Each row is a point on a landscape with many valleys, with its height.
A ball rolls from a point to whichever of its 2 nearest points has the largest drop for the distance, and stops where none of them is lower. Distance is the straight distance between rows; heights are no part of it.
Z_181 h=427: [128 107 155 161 123 105 127 128 129 142  86  84 146 198 127 104 142 118
 154  77  76  91 103 148 159 124  92 136]
Z_406 h=573: [116 117  88 120 178 163 131  81 133  80 170 168 120  59 120 106 110  92
  89 206 113 133 100  79 157  95 158 146]
Z_410 h=363: [103 110 163 143 135 166  94  71 106 149 100 117  98 191 114 110 157 109
 150  75 121  94  76 102 165 102  84 130]
Z_94 h=494: [ 98  76 115 101 162 148  96 108 137 108  74 183  87 124 105 130 114  96
  83 145 137 148 148  41  91 129 139 136]
Z_784 h=384: [141 158 138 165 113 139 110 105 109 140 148 102 137 114 132 115 146 111
 161 146  98 122  75 157 170  87 119 117]
Z_342 h=257: [124  83 139 148 118  90 114 166 131 126  65 104 130 161 106 124 114 135
 113  82 110 131 112 101 127 152 122 120]
Z_24 h=193: [111 196 140 144 119 163 150 137 150 152 169 115 133 125 166 161 136 112
 142 137 160 146 139 152 146 126 156 115]
Z_592 h=306: [133 188 175 126  90 127 111 160 121 187 145  90 165 133 171 124 144 147
 188 117 116 129 138 173 155 151 130 105]
Z_315 h=622: [180 103  85 150 119  83 148 149 114  99 146 114 153  77  89 107 105 144
 119 156  90 137 119 159 111 105 149 149]
Z_267 h=416: [118 206 199  74  96 140  23 159 143 147  81  89 128 144 141 126 123 137
 158  91 137 115 156  95 135 137  89 118]
Z_140 h=665: [178 155 152  68 114  77 113 197 144 147 138 120 155 136 145 132 138 153
 104  99 160 137 210 162 103 169 133 125]
Z_407 h=376: [109 115 145 159 129 158 138  61 103 161 132 103 132 198 139 105 165 127
 173  72 126  92  63 143 173 126  99 121]
Z_996 h=282: [105  97 145 164 103 126 116 138 100 160  91 102 129 160 138 129 130 142
 159  77 130 151  93  99 133 156 132 114]
Z_252 h=555: [ 91 148  90 145 156 176 126 118 139  98 147 150 126  65 149 130 109  86
 117 200 119 158  91  78 163 107 187 120]
Z_732 h=614: [156 116  86 125 127 112 141 143 133  83 162 146 148  71  97 110 103 137
 100 186 112 162 149 125  94 109 150 170]
Z_348 h=325: [132 102 102 143 143  95 169 131 153 101 143 104 117 144 101 130 126 107
 118 127 123 110 116 153 131 104 133 143]
Z_609 h=435: [108  30  97 137 135 134 163  87 109 100 127 206 140 137  93 123 110 180
  99 115 178 127 124 119  70 166 124 129]
Z_437 h=386: [136 214 181  95  92 128  39 213 141 139  97 103 133 113 165 134 104 113
 143 125 129 133 159 107 132 125 114 113]
Z_971 h=244: [144 170 101 119 147 168 165 112 168 110 192 143 136 109 134 147 127 107
 109 183 150 145 158 169 143 103 147 138]
Z_843 h=370: [160  91 141 136 125 141  98  44  83 128 163 144 132 152  79  84 158 132
 138 108 138  87 113 161 134 113  85 127]
Z_513 h=262: [144 213 146 138 106 157 140 144 128 176 187 109 164 123 163 135 146 138
 163 137 149 131 146 193 155 130 142 114]
Z_310 h=283: [163 168 156 115 135 119  75 123 145 114 103  96 102 116  82  76 130 109
 135 151  79  87 124 142 140  61  88 150]
Z_811 h=385: [ 80 122 165 149 106 123 101 189 122 134  42  91 106 147 167 155 114  84
 122  91  90 134  89  57 155 132 115 113]
Z_329 h=432: [ 79 105 135 148 124 106 179 173 102 186  91  98 128 167 191 160 133 140
 165  76 108 111  89 150 163 181 116  95]
Z_158 h=415: [108  88  91 139 140 144 186  79 131 124 149 142 124 161 123 137 145 162
 138  99 167 120 106 144 116 152 140 119]
Z_219 h=253: [130 137 149 117 124 113 122 136 132 151 122 108 137 174 131 131 146 144
 131  87 145 128 155 131 128 151 112 124]
Z_613 h=207: [128 208 148 100 134 140 110 188 172 122 137 137 116 108 151 141 111  75
  95 150 142 137 170 113 120 107 130 125]
Z_403 h=485: [ 95  62 108 131 143 127 119 130 143 105  70 155  92 155  97 146 124 108
  82 104 142 145 117  60  95 134 125 133]
Z_648 h=705: [178 157 128 101  94 138  88  78  99 148 180 143 180 106 110  85 153 180
 148 147 155 159 169 168  99 144 122 135]
Z_95 h=312: [122 147 139  88 130 147  80 118 133 131  95 150 107 126 121 141 134 124
 113 130 150 150 170  84  99 129 113 137]
Z_204 h=690: [159 138 104 126 140 102 187 150 120 159 163 133 162 113 131 138 121 218
 154  99 137 123 155 186 108 176 153 116]
Z_469 h=702: [187 146 120 124 117 112 137 102  98 139 191 119 169 108 116  98 138 194
 153 133 132 137 147 186 124 137 136 126]
Z_876 h=354: [122 108  90 156 155  92 223 175 167 105 148 103 107 139 121 157 117 126
 144 118  99  84 100 180 144 114 135 132]
Z_650 h=251: [128 182 148 128 123 119 104 214 159 107 106 124 112  89 134 148  85  73
 104 159  99 141 133 102 128  93 147 128]
Z_383 h=677: [152 124 127  82 110  88 123 160 122 133 134 149 154 122 118 134 123 173
 103 114 160 163 212 132  76 180 137 137]
Z_59 h=390: [112 129 120 153 134  98 220 201 142 133 139 100 111 136 180 181 106 110
 153 116 101  96 108 176 156 125 138 111]
Z_281 h=115: [145 186 132 108 137 144 152 173 173 106 170 140 128 109 136 155 107  73
  91 170 151 139 178 160 122 101 146 133]
Z_894 h=360: [ 86 126 157 115 117 139  66 175 123 125  43 113  93 132 131 156 107 112
 105  92 128 158 115  36 126 141 124 129]
Z_633 h=587: [135 115  93  94 174 158 110  53 121  84 161 192 115  64 113  94 127  96
  85 243 125  99 147  84 132  98 135 154]
Z_989 h=404: [ 73 134 170 154 106 129 123 162 123 163  71  85 121 176 181 155 136  71
 155  88  81 122  78 110 178 132 110 113]
Z_786 h=349: [ 87  99  87 144 147 199 155  35 105 107 186 163 129 102 146 131 136 112
 125 155 169 132  74  99 164 148 168 123]
Z_109 h=389: [119 104 120 163 135 124 184 103 113 153 134 100 134 191 141 121 154 164
 178  68 108  87  80 178 160 142 109 110]
Z_121 h=406: [133 150 144 162 112 117 140 158 135 151 134  90 132 105 152 141 125  89
 157 168  68 125  88 169 166  87 122 108]
Z_820 h=475: [ 88  49 111 171 135 137 134 131 126 112  72 156 112 147 115 141 104 120
  89  95 128 159  73  56 120 145 154 124]
Z_696 h=708: [162 197 150  95  99 168  50  75 116 171 165 130 164 108 122  95 156 170
 169 137 170 144 163 156 126 127 113 127]
Z_932 h=342: [151 124 107 146 141 149 150  52 117 111 197 129 129 122 113 116 155 133
 137 143 146 108 105 181 156 104 113 139]
Z_976 h=292: [130 150 130 141 135  95 162 165 148 126 136  99 127 153 132 147 136 121
 125 107 124 119 139 150 130 121 126 127]
Z_684 h=605: [140 112 102 102 154 126 115 112 139  93 129 175 116  83  95 114 122 113
  95 194 123 141 163  98  84 105 135 161]
Z_311 h=228: [142 124 139 129 125  79 101 185 144 113  82  89 118 133 104 127 113 108
 114 101  93 125 129 104 122 116 108 144]
Z_240 h=452: [ 99  62  97 168 137 107 191 146 127 120  98 131 125 146 118 144 109 176
 136  86 127 115  71 133 121 153 133 107]
Z_331 h=311: [101 159 109 139 153 206 132  46 130 113 183 151 128 101 161 129 142  97
 133 162 156 141  76 110 181 117 156 117]
Z_84 h=434: [102 177 190  79 110 136  67 166 150 148  75  94 121 170 162 133 149 105
 122  69 145 111 159  99 152 134  73 128]
Z_230 h=533: [ 90 156 106 108 161 172 128 136 165 105 126 172 115  87 144 148  93  85
  88 183 126 155 141  65 128 118 177 135]
Z_921 h=310: [103  84 135 158  89 104 141 164  86 174  92 104 136 120 151 154 111 149
 158 111  91 158  84 122 131 168 139 100]
Z_433 h=700: [108 134 106 104 151 141 175 123 174 124 153 159 105 156 154 172 148  90
  99 142 179 126 190 139 114 130 143 131]
Z_402 h=307: [156 139  86 140 143 149 174  96 140  89 214 122 140  92 123 129 129 124
 126 181 134 133 110 192 154  96 143 150]
Z_785 h=691: [119 112 106 100 143 137 137 104 145 130 128 186 128 138 141 156 146 111
 106 159 171 147 202 114  80 144 140 138]
Z_429 h=379: [106  82  75 173 128 160 181  73  79 100 180 151 131  95 152 139 110 146
 135 144 147 130  63 124 136 151 167 119]
Z_238 h=391: [159  88 101 119 125 133 133  52  91 107 183 186 148 101 100  96 142 160
 108 173 164 129 163 155  83 142 113 141]
Z_812 h=281: [129 140 159 103 111 149  89 103 125 162 116 136 132 158 125 135 151 147
 143 104 171 149 160 109 103 155 119 130]
Z_721 h=344: [140 222 173 121  83 135  72 188 129 167 136 104 162 102 162 131 121 128
 174 144 122 146 143 147 135 123 130 106]
Z_606 h=358: [158 116 130 152 127 142 139  43  90 128 183 114 139 152 113  94 167 144
 152 104 143  90  97 189 152 124 102 121]
Z_528 h=640: [185 164 155 104  96  76  86 211 134 128 122 100 160  91 113 120 108 148
 123 135 101 157 179 139 110 135 139 128]
Z_978 h=449: [121 127 182  87 117  94  70 173 139 143  66  88 121 184 140 125 149 101
 104  53 110  99 160 104 148 141  77 129]
Z_915 h=350: [128 119 158 132 123 166  67  74  93 129  98 137  98 140 104  97 133 124
 137 106 127 117  92  88 136  95 105 136]
Z_954 h=402: [107 108 118 140 151 130 199  97 141 151 155 117 125 190 137 136 160 163
 160  64 159  88 113 174 133 159 114 121]
Z_324 h=463: [ 89  64 102 164 122 119 162 147 109 119  81 144 132 133 124 148  95 165
 109  93 141 154  92  86 110 172 154 116]
Z_155 h=405: [129  79  75 117 141 140 174  71 121  89 187 188 139  98 113 116 134 154
 104 193 160 137 166 128  94 152 131 147]
Z_272 h=696: [167 138 110 147 117 100 176 144  98 156 171 107 156  99 149 125 132 201
 170 134 107 122 131 201 131 154 148 108]
Z_941 h=511: [ 77 132 118  87 160 163 117 132 156 115  89 181  92 110 139 158 119  84
  82 154 149 163 159  34 103 142 163 127]
Z_111 h=172: [152 149 131 142 125  84 112 204 148 101 103  95 119  91 102 129  96  86
  99 153  69 128 116 109 123  94 145 147]
Z_792 h=351: [108 130 137 146  79 114 139 153  89 179 131 113 133  85 159 145 102 135
 169 166  91 180  83 140 140 137 152  94]
Z_600 h=401: [102 110  94 160 123 154 159  91  96 137 149 148 138 118 144 133 126 160
 149 115 161 156  94 114 121 156 165 122]
Z_794 h=422: [122 136 134 156 111  99 188 198 137 140 138  97 121 106 169 166 105  90
 148 163  84 125 105 180 148 112 137 111]
Z_832 h=684: [155 119 108  85 128  96 134 140 144 116 131 164 145 128 117 144 142 141
 100 158 162 143 223 147  70 154 119 141]
Z_905 h=443: [119  72 112 151 150  83 198 149 147 122 102 114 130 177 108 134 131 175
 120  57 122  87 102 161 125 160 105 112]
Z_848 h=260: [156 161 160 112 124  94  80 151 149 130 109  91 128 140 102 101 134 116
 132 117  94 105 152 130 128  99  93 144]
Z_356 h=421: [111  65  88 138 148 137 168  87 121  92 149 174 126 120 108 115 116 136
  97 150 142 142 123 107 101 140 137 140]
Z_640 h=418: [ 96 112 154 146 118  99 153 156 122 161  79  79 141 194 178 140 140 110
 160  62  73  95  96 150 179 151  96 116]
Z_818 h=652: [177 176 158  81 113  86  99 201 153 125 135 126 140 108 129 130 118 127
 108 138 142 143 203 140  95 127 122 139]
Z_726 h=596: [144 130 103 105 166 148 101  64 140 102 127 174 105  95 106 109 144  91
  97 209 122 102 164 119 119  81 119 157]
Z_306 h=436: [126  82 132 135 141  92 166 123 148 134 103 105 129 203 102 112 149 135
 119  75 117  87 124 156 129 130  96 123]
Z_168 h=338: [120 119 162 100 124 139  44 142 123 113  58 128  98 134 109 133 106 141
 123 110 134 154 134  50  99 127 113 133]
Z_5 h=302: [162 127 151 103 126 109  55 112 118 103  76 112  84 108  64  71  98 133
 123 151  91  99 124 113 120  67  96 158]
Z_453 h=711: [102 123 124 107 181 153 156 104 191 117 127 161  81 171 150 175 173  50
 101 155 154  90 176 121 123 107 139 131]
Z_65 h=319: [144 103 130 116 149 127  85  96 115  92  98 149  86  97  76  88 107 108
 104 163 103 113 110  96 120  73 112 157]
Z_217 h=337: [123  95 153 137 137 147  74  89  96  97  87 128  81 132  86  80 111 116
 118 119  98  95  64  85 142  75 105 139]
Z_828 h=381: [172  84 121 125 114 134 104  57  83 120 171 165 147 130  82  81 141 168
 125 129 153 118 141 161  92 139 104 132]
Z_984 h=383: [130 144 121 158  98 137 137 128  97 152 135 121 152 101 149 141 128 152
 159 136 132 165 114 125 120 139 160 112]
Z_873 h=261: [103 163 110 150 141 179 158  91 143 136 171 125 127 125 156 143 152 109
 142 138 154 137 105 132 156 120 158 120]
Z_416 h=630: [187 120 119 132 104  61 125 193 122 112 120 107 165  82 106 110 104 164
 129 152  83 157 151 149 104 133 155 137]
Z_742 h=683: [145 126 113 100 126  92 160 153 130 151 138 138 154 134 130 141 124 211
 124  80 167 141 189 152  90 194 141 121]
Z_378 h=364: [127 172 145 136 132 157  92  87 129 137 123 117 111 133 120 109 143 119
 145 123 130 121  97 109 144  89 113 126]

Two balls start at each pair of points below. Name the first point that both come to, or write never.
Z_407 and Z_984 => Z_311
Z_989 and Z_794 => Z_219
Z_155 and Z_600 => never

Call two points neighbours if one is among the 2 nearest of the other. Go from one point of each pair to the other, from neighbour to neighbour, staying as low as possible. Name the highest point that can't be avoided.
Z_24 and Z_311 => Z_600
Z_311 and Z_640 => Z_794
Z_281 and Z_111 => Z_650

For each start below, name the point where the ball stops.
Z_648 => Z_383
Z_954 => Z_311
Z_356 => Z_281
Z_84 => Z_24
